A landscape with many valleys, sampled at points; each row gives a point and its height.
A ball rolls from a point to the lowest of its 4 nearest points, and stops where none of them is lower. Distance is the straight distance between rows; heights are no part of it.
Z_89:  27 -22  32   5 -34   6 -13  -9 -27 -66  22  19 -46  16 -45 -31  16  -5 -19  10  17 -10  39 -11  17 -27 -38 -12   5  42  12  -3 -43 -16  25  h=386
Z_437:  20 -25  11 -21 -34  21  29 -12  29  -6  20  -9  38   5  10   3  17  16  19   2 -12 -33 -16  28  29 -22 -47 -28  -6  78 -22   3  -5 -41  10  h=238
Z_757: -37   3 -20 -29  -7   9  27  23 -42   5 -19  -6  -6  29  -3  23  10  20 -32  66   5  -9 -46 -10 -27   5 -14  30  16  -7  40 -19 -31  62 -44  h=449
Z_382:   6  -3 -26 -29  46  23  -7 -12  25  20   1  27  34  22  32  43   2 -10 -13  56   1 -11 -33  24 -38  43  28  70   2 -45  14  44   4  19 -55  h=318
Z_897:  27  30  10  18 -13  -6 -54  15  24 -17  30  37 -11 -13 -23 -16  33 -31  28   0  18 -27  44  10  23  29  19 -20  19  19  -5 -31 -48 -47  56  h=361
Z_270: -26  28   0   4  40  53 -25   4  15  33   9 -11 -18  33  14 -20  -3 -45 -12  28  -2  22 -16  -2   0  20  43  28  -2 -40   0 -10  -1 -11  -6  h=391
Z_436:  23  21   7 -25 -11 -25 -38   6  15   2  -4  48  13  20  -1  10  30 -29 -38  -4  49  23  31  15 -41  44  12  51  29 -39   8  20 -12  -5  10  h=240
Z_368:  -7   0 -18   7  -3  -7  22 -12  -1  31  31  10  21 -10   9 -19 -19   1 -14 -54 -12 -19 -11   8 -16   9  18  -3  13 -27 -10  29 -22 -53  30  h=349
Z_101: -43  -7  -1 -33  18  15 -30  23 -26  46 -18 -50 -27  41  16 -22 -32   9  38   1  13   2  -5 -55 -34  -9  10  -2  -2   3   9 -80  44  44   6  h=559
Z_819: -49  11  -6  29   7  10  26   5 -17 -11 -17 -26  18  -6  27   2   6  45  23 -11 -33  -7 -12   8  35 -23  -1 -28  30  -9 -11 -15  69   0 -28  h=382
Z_248:   5 -15 -12  -5  30   5   1   4  28   6 -11  14 -12  11 -11   0  -6  -3 -32  21   0  -3  -5  15  -3  26   2  17  -1  -5   9  19   1   2 -27  h=282
Z_490:  -3 -27 -15 -11  -7 -67  23  31 -21  27  31  -3 -52  15  -8 -24 -16  -4 -25 -27  49  50  15  -4 -16  -9  -5  44 -36  -9  38  10 -25  24 -27  h=580
Z_378:  11 -25  -1 -38   3 -11 -11  21   9 -23  -1  -2  -2  33  19   7   2  54 -54  12  -5  37   0  -4  26 -21 -22  39 -52  35  12 -38   6  54   3  h=481
Z_681:   5 -25  -5  11  -8  18  14 -23   2 -29  -3   0 -12   7  13 -22 -28   8  -1 -18   5  24 -12 -18  40 -28 -47 -18  -9  49  19 -27  -3   1  14  h=56
Z_240:  15  20  34  33 -13  25 -14  23 -17 -66  -5 -16 -37  37  -3  17  18  11 -28  28  11  12  34  14   5  -5 -24 -13 -12  42  16 -25  -7  18   8  h=445
Z_73:  18 -33 -17 -22  -4   9   2   6   1 -49 -19  43   0 -25 -15  13  20   9 -14  51 -42 -21  18  24  -9  -2 -32  16  -8  19   3  35 -35 -10   1  h=432
Z_494: -12   3 -12 -42  43  17 -14  -4   1  -5   6 -18  23  25  56  10  -1  35  -9  77  10  -4   1  -2 -13 -37  20  20 -19  17 -11 -65  -8  69  19  h=459
Z_505: -18 -59  -6 -24 -45 -41  31  -7 -15  16 -10  -2  14 -30  -2  -3 -41  15 -15 -24 -10  13  -4 -25  58 -39 -39 -14  -9  20   6   4  39 -16  19  h=244
Z_981:  28 -29  -6 -25 -27   1  41  -6 -19   1  -2  21 -11  -1 -22  17 -27  26 -26  13   5   0  20  30  42  -5 -28  14 -20  17   6  32  -2 -45  -6  h=301
Z_217:  29   0   4  18   7  35  -7  15  18 -52 -35  24  23 -26  -7   3  61  44 -34  67   4 -32  21  31   2   6  -8  19 -19  35 -16 -24 -44  -7 -33  h=484
Z_858:  28 -52 -12  17 -20   2  31  -2  10 -28 -20  40  60 -45  28  24  23  60  -8  60  -8 -32  -6  12  -3 -32 -45   0 -26  47 -40  22 -24  11 -22  h=254
Z_357:  -3 -30  10   2 -36 -26  41   7 -11 -13 -40  11  62 -20  39  29 -17  38 -15  25 -19 -10 -11  -4  13 -26 -67  10   7  31 -44   5  15 -18 -19  h=336
Z_461:   3  20  22 -36 -54 -73  15 -17  -2  28  32  46 -13  -8 -17  14  -2 -53   4 -44  24   7   9   0   1  -2 -33 -22  23 -22 -11  38 -26 -51  -1  h=357
Z_265: -35 -10  11 -15   0 -49  -1   6   4  72  11   7   1 -56 -13   2 -41   2  47 -63 -11  15  24  -8 -25   2  23  -8  15 -57  12  47  37 -32   9  h=502
Z_481:  -8  -5   6 -13 -46 -70  67 -10 -15  44  18 -25 -24 -35  -9 -14 -23 -14   4 -59  45  25  27 -34  31 -24 -60 -30 -22   2  -7  24  -6  -3  35  h=425
Z_484:  50  13  16  27  19 -18 -23  -1 -14 -28  -4 -61 -81  59 -30 -34 -14  22 -18  -8  33  80  43 -21   2   7  16 -27 -14  34 -14 -24 -14  69  11  h=518
Z_638: -32  15  -2  10 -48 -68  52  -6 -18  16  15 -19 -38 -41 -15 -28  19 -22  26 -71  28  23  46 -34  21  -3 -32 -31   9 -24  -3  20  -6 -35  15  h=390
Z_894: -13  -7  -6 -10  36  -8 -30  10  14  25   3  19   3  13 -21  18   9 -46  -9  13  19  26 -38  16 -60  26  21  15  31 -21  12  -7  -7  29 -10  h=253
Z_522:  23  35   0  -4 -29 -32  10 -14  10  -8  41 -22 -26   7 -19 -34  -3 -30   8 -33   2 -22   6 -25  33   2 -50 -21  -4  11  -9 -12 -32 -59  32  h=375
Z_366:  20  27   9   0  45   3 -65  14 -11  -1 -10  19 -20 -18 -24  15  -5 -43 -13 -18  22  29  37 -32 -52  44  91   3  16 -29 -41   5 -39  26  37  h=210
Z_205: -22  -4  13  -4   9  -4 -22  -2   1 -11  -8  10 -27  20 -12  -4  11   7 -46  57  14  28  22   3   8  25  32  15   7  20  36 -11 -44  18 -16  h=354
Z_873:  48  -7  22   3 -30  -3  10   3  23  -2  25  35  59 -40  -5   2   7 -33 -35  13 -15 -47  44  33 -30  -9 -79  -7  11  16  -5  11 -52 -50 -10  h=358
Z_816:  76  -6  59  -8 -31 -39 -20  24  19  -6  27  14  -1 -55 -42   8  19 -45  -6  25  12 -11  67  27 -23  14 -34  17   3  14 -16  13 -60 -38  40  h=411
Z_363:  25 -13  -9   5  11  -1  30  -2   6 -45  18 -10  41   8  13  10  -8  34  -6  22  -1   0  -8  26  31  -8 -41  -1  -8  45  -9   5  -7  -2 -11  h=273
Z_891:  19  -9   1  19   2 -33  39  -2  -7  30  29  18  14 -52  10  24 -36 -25  26 -75 -12 -31  29  -8 -21  30  51 -25  28 -23 -18  24 -16   5  23  h=338
Z_195: -35 -28  26  28  -3 -14  14  19 -14  26 -14 -15 -47 -11 -20 -31   4  -7 -17 -85  38  58 -13   8 -22   0  25   7 -14 -48  14  52  13  12  -9  h=423
Z_829:  -5  -4 -42 -11  33  47  25 -11  41  -3 -22   4  56 -31  19  10  19 -10  -8   3  -5 -35 -36  43  11   1  11  -7 -26  -9 -27  21  23 -15 -34  h=340
Z_300:  28  32  21  26   7  -1 -32  10   2   8  22  29   7 -20 -18   3 -44 -31  22 -19  14 -26  12  -8 -14  21  70 -43  56 -58 -33  -7 -11 -17  38  h=337
Z_753: -33   8 -40 -28  18  25 -27  14 -23  12 -10 -26  21  28 -11  20 -12 -33  12  75  15  -6 -37   5 -35  -9   9  34  12 -27  37 -30  -7  40 -44  h=489
Z_695: -26  -4  21 -21 -59 -40  45 -30  -8  -7  19  -4  33 -12  23  29  16  -6   4  24 -39  -6   8 -13  17 -11 -58 -30  15  48 -12   0 -25 -56 -36  h=299
Z_976: -10  19  -6  23  26  67  12 -23  -7  31   1  -1 -23   7  18   3 -31   7   0 -16 -13   2 -45  -9  25  19  -1  -5   1   0  14  11  37  -5  -2  h=452
Z_408: -39 -17 -17   4  38   4  15  15  37 -13 -11 -10  14  27  31   7 -19  32   9  -3   0   3  -9 -15   8 -12  14  24 -13  29 -15 -19  52  62 -28  h=81
Z_798: -31  19 -10 -21  27   2 -50  12   3  -4 -30  -4  16  -6 -19  11   1 -72   4  12  10  27 -21  11 -74  44  66  15  20 -42 -13   6 -30  38   9  h=233
Z_761:  31 -20   5  -6 -34 -34  21   7  -5 -18  29  24  -2   0 -20 -15  -1  -4 -39  10  33 -43  39  13  10  15 -59 -12   9  12   8  10 -47 -40  26  h=310
Z_70: -16   6   8  -7  43 -13 -45  13 -13 -50  30 -23   4  47  33   3 -11  50 -14  20  25  12  -3 -28   1 -11 -23  15 -47  24   2 -70  -8  83   9  h=494
Z_957:  50   6   7  -4   4  21 -17 -14  10  -6   6  32  -5 -19 -25  -6  10 -16  -3 -19  20 -39  22  17  -5  37  10   5  17 -19 -26  -9 -12 -33  34  h=319
Z_546:  20   2  16  20   3 -17  37  -8  -7  17  17 -53 -41  12   1 -60  -4  -5  26 -63  27  21  35 -24  27   5 -35 -34 -14  24   9 -25   3 -11  40  h=441
Z_615:  23 -17  -8 -30  27 -12 -22  -7 -19  37  -4  34  -5  14 -33   9  -6   6   1 -46  -1  -6 -13  28 -49  46  45  15  -7 -61   6  27  24  10   8  h=332
Z_129:  12 -29  -1  -5  27  -3  -7   9 -21 -46  -4   5  15   3  36   8   6  30  -2  15  -8 -19  -7   8 -27 -24  -5  40 -27  37 -18 -45  26  51   2  h=343
Z_768: -68 -25 -13   3   5  15   3  18 -27  22   9 -44 -21   5  13 -16 -13  36  29 -39 -23  37 -19 -32  -9 -20  17  27 -23 -59  29  17  49   5 -10  h=642
Z_804:  31  21  24  28  10  10 -53  -7  -9 -46  -4  -7 -71  24 -38 -56  43  -2 -12  36  51  45  20  20  -2   2  17 -28  38  33   2  -8 -15  -4  33  h=438
Z_629:  32 -12  -9  17 -12 -37  43   9 -32  16  27 -38 -34  10 -22 -23 -32  12 -46 -27  66  38  33 -16  21 -30 -19   2 -42  15  16  34 -32  27  19  h=501
Z_500:  18  -5   1   6   0   4 -56 -19 -23 -30  14  -7 -31  52  43  -8 -12  23   7   6  16  33   3 -10  -2  -3  15 -10  11  28  12 -72   2  57  -5  h=532
Z_253:  13  -3   3  -2 -10 -51 -25  21   7  23  10   4  -6  38  -4 -25   3 -18  13 -10  29  23  13 -11 -46  37  44  38   5 -56  22  18  12  11 -17  h=294
Z_492: -50   9 -30   7  39  33 -13  -7  -7  20   0 -37  -1  18  14  -1 -14  33  17  36 -29   3 -38 -15  28   5  29  26 -21  20  -2  -6  50  39 -37  h=284
Z_624: -16  11  23  30  11  11 -17   3   6  41  34  -9  12 -47   0   0 -15 -22  19 -59 -36 -29 -41 -22 -15  17  66  -8  23 -81 -14  24  41   9  61  h=347
Z_452:  19  24   5  35  -1  13 -14  22   8 -47  -7  -6 -38  32 -16 -42  15  -2  -8  -7  29  34  20 -10  19  21 -16 -11 -12  23   0 -16  -5  24 -14  h=209
Z_141: -63 -19  -1  31 -11 -15 -49   6 -14  72  22 -59 -27   4  -1 -35  -1  -4  39 -19  16  47  -7 -58 -63  -4  46  -9  -5 -47  38  29  -7   9  33  h=206
Z_241:   3 -15 -38   0  19   5  36 -13  24  43 -25  36  28 -31  -7  37 -30 -14 -23   4 -32 -25 -44  33 -18  14  15   8   2 -28 -23  44  27 -14 -46  h=321
Z_69: -25 -17 -14   4 -28 -25  40 -14 -25  49 -17 -28 -35 -16  10  -8 -31  -1  18 -88  -4 -15  13  -6  37 -30 -42 -16   2 -18  19  24  46 -22  -2  h=342
Z_935: -46  27   4  -5 -32   1  25 -12 -23  13  36   6 -25   8 -15  16 -16 -11  43 -40 -23 -22 -19 -44   3  17   2 -22  28 -18  -3 -10  16 -50   0  h=366
Z_460:  38  13  22  -4   8  -3  -7  22   9  24 -14  22  -9  -9 -40  16 -31 -20   5 -45 -12 -24   5 -22 -33  30  43  12  34 -45  -4  31 -20 -19  26  h=331
Z_901: -30   8 -24  28   3  12   2 -25  -4  18 -12 -30 -33  -5  -3 -30 -26  22  12 -32  13  20  -4 -36  33  14  28 -26   6   8  21 -13  54   6  11  h=468
Z_582:  13  52 -14  15  23  15   0 -21  28   5  12  -4  35  -9  10   6  11 -30   9 -39 -30 -50 -11  12   9  16  15 -27  38  -5 -38 -16   5 -57  -2  h=362
Z_456:  20 -12  -2   5  15  50  -2  -3 -16 -46  -2  17  28  -1  12   1  46  33  18  50 -18 -63   7  20  23 -22 -58 -29 -34  30  -4  -7  -8 -12  -7  h=453
Z_421: -41 -24 -25   4  -3 -22  -3  -3 -56  36  -6  -7 -22  47 -19 -22  11 -17 -24 -18  36  48   4 -40 -18 -20  49  30  -8 -53  49  -2 -11  65  -6  h=663
Z_598: -27 -27 -10 -17 -31 -36  35  21 -32  12 -16 -18  17  -7  30  29 -40  51   1   6 -47  17  34 -32  54 -18  -9 -20   2   2 -28  12  20 -15 -23  h=316
Z_640:  15  -8  25  -4 -31 -10 -11  20 -25 -11  23  -4 -47  40 -16 -36  -1   2 -38   8  55  28  44 -12  21   9  -6  22 -11  25   5   2 -29  12  20  h=416
Z_843:  16   5  41 -29   4   6 -15   8  34 -19  -6  39 -12 -11 -29   3  26 -18 -29  13  24   7  15  18  -7  25   1  12  13  -4   9  13 -35 -25   0  h=287
Z_198: -28 -23 -36 -25 -26  17  55  12 -32   2 -34  33  19 -13  18  48 -21  31 -24 -17  -4  18  -2  13  11 -22 -21 -15  22  15   3  46  48 -15 -45  h=439
Z_302: -34   4 -11  23  -6 -58  21  -5 -25  28  27  -8 -47 -40  14 -24 -20  18  21 -65  29  36  21 -27 -12   2  39 -26  23 -60 -22  29  15 -36  37  h=463
Z_877:  12 -19  24 -38 -67 -78  34 -19 -42   7  -8 -21   8  14  18  45 -23  14   8 -28 -11  28  62 -37  66 -40 -26 -18  13  24 -30  -3  -2 -37  -9  h=364
Z_119: -31  20 -34  33  33  22   5  -7  32  46  25   8  27 -59  -8  24 -25   4  26   0 -30 -27 -45  12  -9  29  23 -13  10 -41 -31 -13  62   6 -20  h=360
Z_336: -25  -3 -23 -17  23  31  37  -3 -10 -11 -23   1  36  -5  25  24   5  12  -3  41   2 -18 -39  37  17  -1  17  27 -10  16  11  12  23  23 -27  h=371
Z_112: -12  -5 -21  43   6  21 -32   8  -5   9 -12   0 -45  18   2 -27 -10  -8   7 -15  13  38  29 -16  -7  18  17  -9   2 -40  16  19  40 -33  15  h=397
Z_298: -12 -10 -15 -14 -14  23   9 -16 -24  32 -28   4 -13 -21  12  -3 -38  11 -32 -18 -15  29 -13  -6  16   3   7  18   3 -17  34  42  30 -29  -8  h=437
Z_381:   2  20   4  49 -33 -13 -17 -33 -17  32  44 -17 -36 -20 -10 -26  -6 -34  61 -71  -1   6 -12 -46  -2  -1   3 -43  16 -23 -11   4  -4 -20  33  h=410
Z_704:  -8  18  -6  -2  23 -13  73 -32  -3  -8   1 -21  45 -11  40  22  -1  39   3  -1 -36 -38 -14  14  32 -31 -21   0   4  54 -22  -5  38  12 -13  h=385
Z_803:  35   9  13  31 -15 -13 -26   2  -6 -17   4 -28 -37  53  -4 -51 -20  16   1 -23  52   9   3 -57  10  -9  -1 -18 -33  32   8 -12  -5  26   7  h=415
Z_354: -10  18 -16  -1 -15 -44  15 -30  -9 -24   2 -14 -26  -8 -20 -12   1  -9  20 -47  -9   6  20 -38  33 -29 -33 -42   9  24   2   6  15 -52  13  h=317
Z_550:  50   4  35 -27  -3 -48  22  24  39  11  -9  15 -19 -38 -29  -6  -4 -37 -12 -46  57 -20  22  27  -4  23  -4  -2  30 -22   7  32  -4 -10  31  h=333
Z_433: -17  17  14 -17  -8  18  24 -40   7 -24  12 -24  74 -41  33  22  56  -2  54  22 -60 -86 -27  25  25 -44 -27 -29   1  53   0 -21 -19 -10 -28  h=219
Z_988:  -9  42  -8  -4  23  42 -32   2  15 -20  21   3 -24  15 -13 -14  14   1  15  -1 -12  -9 -34  18 -10  48  24  -8   6   4   2 -10  12  26 -11  h=399
Z_789:   4  26  25  -3 -24   3  -4 -28  24  -8  41 -23  -2   4   1 -23  -8 -38 -11 -43 -17 -20  24  -3  21  13 -48 -23  12  21  19 -12  17 -50 -15  h=383
Z_230:  58 -30  15  20   6   5   1   1  -3 -39 -23  44  38  -2  -7   4  21  31 -16  60 -17  29  10 -11 -16 -19 -44   4 -22  38 -49  14 -36  36   6  h=345
Z_727: -18 -16  -8  65  -3 -13   5 -18 -10  49  21 -49 -19 -16  32 -45 -26   1  48 -44  24  47 -28 -18   0 -16 -22 -42   8 -20  15  24  34  -4  31  h=469
Z_234:  15 -21   4 -19 -37   7  20 -11 -21 -35   6   6  -1  13   3   6 -12   9  12  -9 -42 -10  -8 -15  39 -18 -60 -31  16  39  -3  -8  18 -23  -3  h=225
Z_596:  68 -28  -4   8 -33  -6 -12  24 -22 -43 -14  45   1   9 -35 -12  11  -3 -18  48  10  11  30  12  21   2 -39  20 -22  44  12   0 -34  13  11  h=403
Z_453:  22 -32 -30 -30   9  -3  32  12  13 -20 -25  10  33  22  48  20 -16  46 -20   1 -42  12  10  11  21  -5 -57  -7  -9  52 -33 -28  39  26 -13  h=256
Z_271:   7 -14  11  -4   0   3  37 -11  13 -14 -37  32  71 -29  10  36  29  28   4  56 -33 -63 -19  46 -11 -20 -21   5 -43  11   2  49 -19 -19  -9  h=222
Z_683:   8 -52   6  -4 -15 -21  -3   1 -21 -26  20   6 -16  31 -15   0   6  26 -29  37  -3  43  12 -11  14  -8 -10  30 -24  17  29 -11 -53  56  21  h=435
Z_197:  32  38  11  -2  -5  37   7 -28  14 -27  24  -5  30  18   1   0  39  -4   6   3 -34 -42  15  16   0  -5 -18 -10   7  47   1 -36 -36 -31  12  h=344
Z_23:  -8 -22 -21 -24  -7   9  38  -6   1  -6 -16   9  27 -10   9  12  37   7 -22  49 -13 -21   0  13 -34   3  24  34 -13  21  35   6 -23  28 -31  h=404
Z_585:  35 -10  13  -6  -8 -43 -26  13 -16 -27  14  82  -6 -28 -54 -25  42   0 -42  13  24  29  22  37 -15  34  -9  16   7  31 -16  14 -53  -8  -4  h=346
Z_553: -40   4  -1 -34  15  16  20  -9  16  21  12 -16  54 -24  16  19 -25 -17  16 -29 -47 -22 -24  10   7  -3  15 -40  20 -28 -25  24  45 -47   7  h=365
Z_864:  21  20 -19   5  27  53 -24  33  -6 -47 -18  28   4   5  14 -24  48   5  14  57  -5 -22 -18  32  20  -1  12  13 -14  -6   2 -32 -43  -5   7  h=447
Z_54: -54 -46 -10 -30   1   3 -37   8 -37  -6  -4 -13  13  58   5 -15   0  -9  -7  42  18   6  -4 -19 -10   4  11  11  -3 -10  46 -26  -9  23 -38  h=522
Z_554:  -8  -7  20 -56 -52 -22   6   4   7   2  14   8  28 -37  26  19   9 -41 -38  14 -27 -16  31   9 -16   0 -72  -3  10  -2   0  43 -22 -69 -11  h=334
Z_589:  -3  17 -20  41 -10  36 -24   3  20  31   7  -2 -32  19  -5 -23  -1 -12  14 -26   8   2 -22  -1 -23  -5  23  -9   1 -31  22  -2   7 -12  47  h=418
Z_293: -13  37   6  30  40  37   2 -12  56  48 -33  17  78 -42  -4  18 -17 -23  36  12 -27 -45 -54  26   1  18  78 -14  19 -54 -35   7  32 -22   0  h=370
Z_830: -16  19   3  15 -10 -12  -3  41 -35  -4  -6 -36 -46  49  -8 -70  21 -19  -9  12  53  77  24 -12 -12  -9  40   9  -2   1  -4  -9 -14  50  19  h=448
Z_940:  16  21  16 -16   0 -27  -8 -21 -14  32  29  21  -2 -10 -18  32 -17 -43   7 -86 -40 -39  -2 -47 -27  22 -22 -30  37 -47 -28  10  -9 -16  30  h=341
Z_982:   9  16   9 -17  18  29  -7   3  45  -4  11  16  -8 -21   2  17   7  20  -5 -13  -7 -27 -12  45 -12   2   7   5  -4 -16  12  -5  19 -54  -1  h=305
Z_41: -51 -38 -17 -34  -6  -7  45  -5 -15  50  -2   0  35  43  21  37 -26  32 -17  35 -23  11 -28 -26 -16 -25  21  47 -18 -11  51  -9  22  43 -28  h=408
Z_994: -14  30  17  -7  21   6 -22   5   2 -20  -9 -31   2  42  29  -3 -27   9  24  25 -12  26 -20  -4  -1 -19 -11  17 -19   0   7 -62  35  44 -15  h=372
Z_810: -35  -8  16  13  15  14  37   9   2 -15 -14 -20  19  -5  47   4 -21  51 -16  -1 -29  24 -29 -16  40 -21  16  31 -26  18  10   2  36  22  -5  h=292
Z_216:  -4   6 -19  27  41  17 -26 -17  23  38 -17   5   9 -34  11  18  -7 -26  31 -19 -34  -1 -39  -3 -33  34  51   7  -7 -40  -1   2   6  25  14  h=353
Z_758:  21  -8 -16  -7  -5   0  17  -4 -14   0   4  18 -31 -10   6 -31  -7   9 -34 -17  23  13  27   4  40   3 -26 -21  -9   1  16   6 -29 -41  19  h=241
Z_114:  -6   4 -12   1   5  37   4  12 -10 -45 -39  16  18  25  14   6  21  46 -42  35  21  12 -14   4  -9 -27 -13  28 -42   2   0 -11 -21  53 -10  h=446
Z_78:  20  55  28  34 -16   4 -55   8  28 -58  10  17 -14 -16 -40   0  49   3 -36  24  16  -4  48  49  17   2   7 -32  28  33 -12  -8 -24 -16  33  h=440
Z_728:  46  20  12 -19 -31  -5 -21 -26  19  -9  32  16 -10  23  -7   4  24 -51 -11 -51 -34 -51  29  -9  -1  16 -38 -25  26  14  -4  14 -56 -77  29  h=417
Z_645:   6  -8   5 -10 -10  11  11  -9  50   9 -12  48  22 -40 -15  58  -5 -13  10 -23 -23 -50 -11  21 -25  -8  40  -9   5 -41  -6   9  17 -28 -31  h=314
Z_750: -46  17   0 -40  18  21 -13  31 -28  53   4 -62  14  33  43   2 -32  41  20  23  13  -9 -43 -14 -11 -27   9  18 -27  30   1 -67  64  66 -17  h=500
Z_997: -12   0   0  36  -7   2 -21  11 -24  25 -28 -80 -84  48 -23 -35  -2 -44   9   4  42  46   3 -50 -25 -24  26 -12   7   7 -17 -19  -2  59  19  h=549
Z_970: -18  42 -23  11  40  70 -38   2  24  22 -22 -13  -9  17  -5  -3  12   0  13  44 -17   9 -50   3 -20  18  27  10 -17   0  29  -8  27  10 -34  h=355
Z_337:  46  29  -1  24  31  33 -11  18   4 -43  -2 -39   7  29   3 -24  -5  38  11  25   0  -1 -13  14  14   7  16  -7 -45  33   4 -23  24  21  -5  h=464
Z_964: -70 -43 -36  -6  -9 -32  17 -26 -20  21 -17  -9  -8 -41 -14  10 -21  44  -3 -49 -33  21 -11   9  21  -4  10 -16  19 -16  10  43  10 -40 -16  h=443
Z_857: -23  32   7  -1   1  23  44 -25  48   1  18  -6  27 -28   8   9  14 -15  18  -5 -36 -59 -28  13  44 -15 -25  -9  11  -1  -8  -9  20 -34 -30  h=356
Z_430:  -1  34  -6 -16  36  52 -48 -13  35  -6 -31  -9  16  -7   8  -5  11 -48   4  57 -12  -8 -22  36   3   8  22  28  -2  -7  -1 -48 -24  33 -21  h=398
Z_947:  26   7  10   2  20  15   1  -5   6 -44 -25  -6  20   2  42   8  22  55  27  26 -16   0 -10   9   9 -37 -37   2 -27  26 -21 -11  -1  50 -18  h=414
Z_472:  12 -39  -3 -14  -8  -7  26 -21  40 -11 -10  24  46 -24  26  46  25  -2   6  36 -17 -26 -19  39 -11 -43 -24 -21 -12  19   4  30  -6 -47 -10  h=156
Z_2: -33  13 -32   8  -6  13 -83   4 -18  32   3 -23 -26  40 -32   5   4 -51  30  -3  11  25   3 -33 -65  22  40  13  13 -60   6 -26  -7 -10  13  h=285
Z_212:   0   0   4  21  18  -9 -30  18  -4  23  -6  -3 -53  45  -6 -48   5 -38 -18 -17  48  39   2  -3   6  21  25   8  -4 -59   1  12 -11  20  17  h=302
Z_673:  65   7  33 -32 -18 -47 -11  -4  26  -8  28  26  40 -16 -13  21  20 -13 -15  -3  -2 -75  41   3 -20 -41 -59  21   5  28 -11   9 -36 -59  27  h=388
Z_576: -56 -35 -27  -6   0   3  37   1 -35  33  -9  -8 -10 -48  -5  34 -40  23  17 -20 -42  13  -1 -18  36 -21   5  -3  19 -33 -16  25  36 -41 -40  h=384
Z_697:  19  28   2  35  33  45  24 -17  43 -28 -13  -1  32 -14  22  20  25  13  25  30 -12 -37 -33  53  37 -18   0   3   1  52  18 -12  20  21 -16  h=442
Z_10: -17  16  -1 -16   1 -41  51  23   0   3  -6  16  13  16  34  47  -9  41  25 -20 -36  -4  12  -8  42  -3 -29 -47   2  32 -29 -53  60  24 -38  h=352
Z_708:  20   9  24  31   0  12 -24   6  -6  29  -3  11 -24 -21 -40 -15 -35 -21  39 -19 -11  -3  10 -24 -52  36  74 -36  20 -75  -3   2   8   8  68  h=339
Z_33:  14  11  15  13  15  34 -31  15  27 -69 -17   8  25 -10  -9  27  68 -20   5  58  -8 -10   0  39  19  -2   1  -8  -2  33  -2 -14   3   1   3  h=517
Z_462:  50  26  44  27 -29 -35 -34  29   4 -45  -9  39 -18 -11 -27   3  41 -48 -11  22  30   7  26  29  16 -13 -17  24  14  22 -23  13 -57 -17  30  h=413
Z_51:  -6  -6  -3 -12  31  49  -5  -8  60  -3 -20 -17  25 -46   1  12  19   0  23  55  -9 -33 -65   6  -7  -6  50  11  -8 -12  11  22  23  -5 -33  h=367
Z_610: -46 -33   4  17 -20  30 -10 -12 -33  39 -28 -64 -32  39 -19 -27  -8 -20  24   8   6  17 -22 -18 -37  -1  24  26 -14 -31  22  -3  14  34 -27  h=588
Z_477:  27  21  13   7  52  19 -28  -9  27 -57 -30 -15  49  -4  -4  11  42  16  34  71  11 -11 -19  36  11  -8  13  28  -2  46 -14 -23 -15  47 -32  h=487
Z_56:  18  33  -1  20 -12 -14 -48   3  15 -14 -33  24 -23  12 -29 -16  -6 -52  -6  -6  40  49  36   4 -22  46  57  13  12 -32 -21   3 -44  -3  15  h=142
Z_150: -17 -21 -24 -14  16   9  10  12 -11  40   9  27   7   7  -3  41  -5  14 -22   6 -15 -13 -30  15 -49  37  12  56  -1 -26  14  31   8  36 -37  h=293

For each start below, name the point where the ball stops.
Z_864 | Z_408
Z_727 | Z_681
Z_708 | Z_56
Z_300 | Z_56
Z_265 | Z_56
Z_624 | Z_56

Call two points neighbours if one is among the 4 nearest of the other. Go from one point of each pair to the other, from neighbour to neighbour, staying as low as possible. Name the highest point that can't be avoided.
Z_141 / Z_408 | Z_51
Z_453 / Z_472 | Z_363
Z_141 / Z_56 | Z_2
Z_472 / Z_681 | Z_437
